Points, in no order, along strands that fork and pass close to each other.
In the rows, zero is written as 128.
Points whose rows are less than 89.8 apart are linked; no others are. Some points are linked to none.
q972: [181  76 189 122 126 176 140 152 167 128 140 101 155 162 135 122 128 187
 179 132 129]
q420: [161 129 152 132 124 154 162 123 119 119 131 110 116 141 122  97  97 189
 166 122 134]
q944: [116 170  94 136 155 124  98  97 114  86 118 148 126  85 163 110 156  94
 138 161  96]
q13: [122  97 165 126 127 140 128 181 193 143 138 140 156 164 129 144 155 112
 156 136 140]
q620: [173  77 148 130 160 149  86  71 114 152 168 134 134 139 156 107 137 103
 107 147 131]
q694: [ 99 165 128 120 168 130 112 184 173 123 139 181 139 167 122  91 166  73
 141 158 135]
q11: [128 135 120 145  77 131 168 116 115  97  91 103 106  56 151 212 104 193
 136 105 119]
q766: [ 76 173 121 130  94 113 168 184 157  98  97 139 120  99 118 183 119 173
 144 124 131]
q733: [124 132 113 105 154 111  97 173 154 112 111 146  80 134  58 139 102 130
 133 105 134]
q672: [129 141 149 141 187 152 129 150 144  84 158 175 103 122 149 110 150 146
 161 180 141]
q108: [136 125 136 131  89 114 110 128 171 134  74 110 216 148 139 128 165  72
 156 112  83]
q35: [111 143 113 140  80 121 136  62  94 143 106  95 177  95 174 130 139 105
 127 134  84]
q615: [ 96 145  87 135 132 113 118  91 100 105 126 129 122  60 173 152 157 105
 114 161 102]
q665: [134 115 118 145 154 136 119  64  81 133 159 136 122 100 180 125 140 102
 106 167 133]
q383: [166 115 174 147 149 172 160 142 145  78 139 127 117 118 152 127 125 212
 187 158 135]
q452: [148 124 139 151 135 147 105  47  97 135 145 126 156 113 190 100 149  94
 134 160  99]
q475: [ 97  76 152 141 160 127 134 184 156 134 148 168 112 131 109 208 138 136
  82 150 173]
q654: [154 173 128 129 162 157 157 103  75 119 153 124  87 141 136  54 108 159
 134 136 146]
q164: [ 85 168 120 134 174 124 141 170 126 112 166 185  98 132 129 113 142 116
 111 175 155]
q746: [153  71 132 133  99 123 146  72  86 190 151  93 152 142 148 147 107 135
  78 105 151]
q480: [172  73 141 129 107 125  88  63  98 174 150  98 141 139 137 123 113 111
  95 100 129]
q269: [136  74 127 147 187 136 147 126  95 138 161 145 102 138 117 160 120 161
  67 138 180]
q255: [170 113 171 117 150 169 132 167 168 118 140 118 135 176 111  82 127 167
 183 129 134]
q833: [139 157 144 135  90 128 144 143 162 131  84 112 207 168 132  89 149  99
 178 110 104]
q48: [163  58 139 123 167 130  41 101 154 136 152 155 120 131 130 141 147  73
 116 140 118]
q642: [ 97 167  89  87 109  96 119 172 142 151  95 118 138 158  64  98 126  88
 113  87 113]
q349: [ 91 160 115 112 120 110 158 182 126 142 123 137 104 146  76 124 103 140
 121 109 148]
q737: [139 138 109 113 162 121  75 117 132 110 124 147  96 128 102 103 122 102
 132 126 114]
q365: [117  80 135 112 152 124 124 189 147 167 160 140 106 179  85 131 133  92
  89 113 163]
q371: [181 110 134 127 166 132  49  89 129  99 133 139  89 124 112 107 110 126
 141 117 119]
q903: [105  88 167 133 152 138 131 196 184 134 156 161 128 151 124 172 153 129
 124 162 159]
q914: [102 171 108 117  87 116 173 106  72 185 126  95 146 150 121  81 106 106
 103 104 125]
q299: [133  84 119 122  83 109  94  68 125 133 107 100 136  63 151 211 124 129
  93 110  99]
q585: [124 161 132 127 192 145 130 143 125 107 160 175  93 140 131  84 138 121
 134 165 141]
q671: [158  32 137 121 134 116  85 118 136 171 145 124 118 148 105 181 120 108
  72  98 151]
q586: [ 83 115 130 120 147 115 147 194 131 173 175 157 117 172 104 129 143  88
  70 139 168]
q469: [117 144 134 110 165 131 109 196 176 129 138 163 117 180  91  93 145  92
 144 129 145]
q969: [165 108 162 159  87 151 131  60 135 108 109 111 170  93 200 144 139 152
 185 144  92]
q253: [141 123 146 111 167 148 124 170 151 142 154 147 110 180  98  83 134 114
 136 131 146]
q679: [ 99 126 117 104  59 104 140 165 163 168  85  94 180 155  99 144 138  94
 128  81 103]
q322: [127 170 119 135 158 141 113  93 111 115 129 152 133 123 162  82 149  88
 140 157 106]
q251: [181  52 142 132 167 130  84 113 124 129 143 127  84 138  88 161  94 160
  91 101 161]
q544: [160 108 175 152  82 159 151  96 165 108 103 114 177 107 181 163 138 171
 199 140 103]
q332: [174  51 183 124  79 159 138 130 167 168 131  86 172 165 142 145 133 148
 152 102 125]
q99: [ 85 135 103  92  78  96 142 187 149 174 103 103 141 160  71 133 122  99
 107  75 123]
q367: [144 137 175 146  87 156 159 143 195  92  86 121 182 124 161 160 138 182
 218 131 120]
q61: [119 179 121 126 137 140 151  96  86 150 142 129 127 143 147  67 129 100
 120 141 124]
q578: [ 67 188 101 140 134 108 154 162 118  94 134 163 107  89 149 139 147 130
 124 165 130]
q74: [124 103 130 133 188 136 150 136  96 145 177 158 108 143 132 123 131 129
  77 159 171]
q645: [119 181 147 141  79 129 167 160 180  81  69 128 181 116 146 144 135 169
 206 125 119]
q845: [138  70 134 107 122 123 138 168 134 182 152 107 110 187  77 125 110 107
  84  79 161]
q884: [158  95 159 155 107 149 116  48 121 133 135 117 173 105 202 132 150 118
 152 158  97]
q232: [161  57 123 143 172 128 121  95  89 148 151 126 102 139 112 164 105 162
  60 110 175]
q662: [ 64 150 114 124 149 104 141 188 127 148 161 174 106 143 107 135 134 102
  83 156 156]
q171: [118 151 118 131 112 131 177  86  61 168 150 103 135 138 148  91 108 130
 104 127 143]
q850: [125 187 121 139 155 134 135 159 150  65 110 164 114 118 131  99 135 147
 189 149 129]
q250: [116 175 107 135 135 121 134 156 144  62  98 146  98  87 128 144 127 162
 175 134 118]
q158: [126 141  93 112  88 101 120  95  86 128 102  81  98  93  98 148  79 158
 104  82 118]
q236: [169  90 129 130 151 122  75 105 125 106 130 131  79 112 102 152  96 148
 124 109 135]
q194: [109 105 147 132 122 134 150 136 134 171 158 145 163 148 158 122 159  93
 117 158 135]
q43: [149 186  98 142 142 134 125 100  86  81 118 116  74  91 137  89 109 154
 162 123 122]
q867: [140 168 123 121  87 122 139 126 131 154  89  95 176 174 111  67 124 100
 152  83 100]
q532: [127  96 146 131  48 128 163 107 124 198 118  86 192 150 150 136 134 106
 124 100 110]
q802: [ 90 141 125 125 138 123 128 153 143 150 144 165 150 147 141 114 162  73
 118 158 126]
q983: [119 129 118 111  56 100 119 135 169 150  63  84 208 142 111 142 149  89
 134  82  82]
q169: [106 178  97 132  73 105 143  80 109 124  75  78 194 101 149 113 146 109
 130 116  73]
q663: [ 91 162 126 118  90 112 172 189 142 128 102 123 114 136  80 155  95 172
 142  97 142]
q507: [ 94 155  81 107 117  94 129 126 100 120 108 109  93  90  92 144 106 134
  98 107 117]
q94: [100 136  92 117 140 102 137 130  84 137 131 130  85 110 100 147 101 127
  77 119 146]
q95: [101 176  99 138 158 123 150 133  87  97 141 150  77  96 140 116 121 136
 123 148 140]
q68: [ 70 151 135 142 126 114 165 189 145 129 150 166 122 129 128 161 133 140
 109 164 154]
q238: [ 80 170 127 140 101 119 161 150 141 125 119 150 167 121 157 133 152 121
 147 156 117]
q138: [101  75 145 144 140 127 146 140 137 138 146 162 130 103 149 225 141 132
  79 155 157]
q142: [178 133 153 160 144 167 152 104 118  71 139 126 107  96 172 112 126 200
 192 155 124]
q584: [112 199 129 132 138 129 143 171 164  86 102 162 155 141 130  90 146 128
 183 145 128]
q866: [158 169 117 142 178 154 127  91  79  91 151 134  70 110 152  75 119 144
 141 148 139]
q634: [ 58 192  97 137 110 102 149 156 140  95 115 157 154  89 160 144 162 116
 127 166 113]
q674: [105 157  97 120  80 107 135 106 126 117  85  97 149  87 131 144 130 134
 134 114  89]
q692: [141 102 117 105  82 105  84 116 149 147  94  99 138 129  92 151 110 117
 123  79 100]
q932: [143 165  95 131 130 120  99 101 113  79 101 116  93  91 121 113 111 144
 156 110 104]
q7: [130 133 130 131 181 134 151 165 105 117 148 144  71 146  83 112  99 165
 110 127 168]
q293: [119 140 103  94 134 107  96 174 155 137 103 129 108 157  56 113 115  99
 128  90 126]
q961: [ 95 171 143 136 112 128 157 178 168 126 120 152 174 158 142 105 153 118
 163 151 134]
q328: [ 86 190 112 131  88 112 158 168 166  75  77 141 161  89 146 164 148 161
 171 136 113]
q557: [140 121 137 121 167 129 129 181 136 110 126 137  64 149  49 128  84 171
 133 103 161]
q179: [169  31 146 125 134 121  53  90 147 158 147 134 132 126 131 176 134  89
  94 117 127]
q651: [160  70 167 135  60 142 142  90 140 172 122  90 181 137 158 152 126 136
 141 109 115]
q342: [115 141  95 127 177 116 118 120  83 109 144 149  65  99 118 132 113 118
  94 142 146]
q686: [135 124 162 138 115 147 164 143 153 110 120 127 132 125 135 147 120 181
 175 137 138]
q254: [116 153 118 116  75 120 158 129 111 188 112  89 168 181 108  71 125  87
 122  79 111]
q776: [163 142 146 154 176 165 137 118 127  64 149 153  96  99 170 100 142 167
 182 172 129]
q415: [ 94 167  87 104 117  92 108 133 152 117  84 119 167 109 105 120 159  86
 113 127  90]
q375: [136 171  93 108 140 110  88 130 138  84  91 130 100 110  87 107 113 129
 152 107 106]
q224: [162 143 152 111 161 163 147 162 130 131 152 125 110 182 100  52 114 161
 150 127 143]
q892: [148  85 138 127 162 138 123 105 110 150 166 137 120 140 137 120 129 117
 100 145 147]
q846: [102 178 107 119 157 116 148 173 113 112 131 151  74 137  79 102  98 145
 126 124 150]
q722: [138  99 112 127  91 113 112  80 103 127 106  97 113  80 128 186  95 154
 103  97 120]
q246: [201  51 159 135 139 142  71  53 109 153 167 110 139 138 151 122 122 130
 107 117 134]
q767: [139 123  98 135 155 123  84  65  78 112 147 129  92  85 156 132 127 104
 100 145 124]
q668: [164  33 138 111 131 122 103 143 138 180 153 109 112 179  86 147 115 100
  76  79 159]
q120: [116 148  83 114 140 109  73  60  78 130 132 108 111  92 132 113 132  79
  80 133 103]
q409: [195  31 196 115 116 181 132 154 168 147 147  80 166 171 140 144 128 180
 151 113 135]
q935: [ 71 119 138 146 129 119 154 169 146 124 149 174 126 103 156 206 147 132
  96 175 150]
q551: [126 146 107 133  98 122 114  49  67 156 127  89 149 115 154 101 120  97
 105 123 102]
q154: [117 116 102 135  97 115 112  66  99 116 115 107 130  52 176 184 137 124
 108 138 100]
q718: [169 128 143 122 157 155 150 121  98 133 155 115 103 156 112  74  97 170
 127 123 149]
q512: [123 149  94 120 109 109  77  56  93 132 111  89 146 100 134 107 135  88
  98 118  82]

Follow the links from the first point to the second, and from the first to the third. Name the last point that the two ways share.
q179; q694; q866 -> q718
q662; q802; q251 -> q718
q651; q142; q802 -> q224
q194; q409; q68 -> q224

A fork is a point with three links. Follow the links from the first point to the second and name the forks in between, in order.
q903; q409 -> q662 > q718 > q224
q935; q932 -> q662 > q718
q371; q194 -> q718 > q224
q409; q662 -> q224 > q718
q375; q142 -> q718

A fork is a point with three links, a tip a point with one. Leave the first point through the second and follow the links. Name the first fork or tip that comes.
q94; q342 -> q250
q585; q672 -> q718
q544; q969 -> q674
q420; q686 -> q662
q654; q866 -> q746
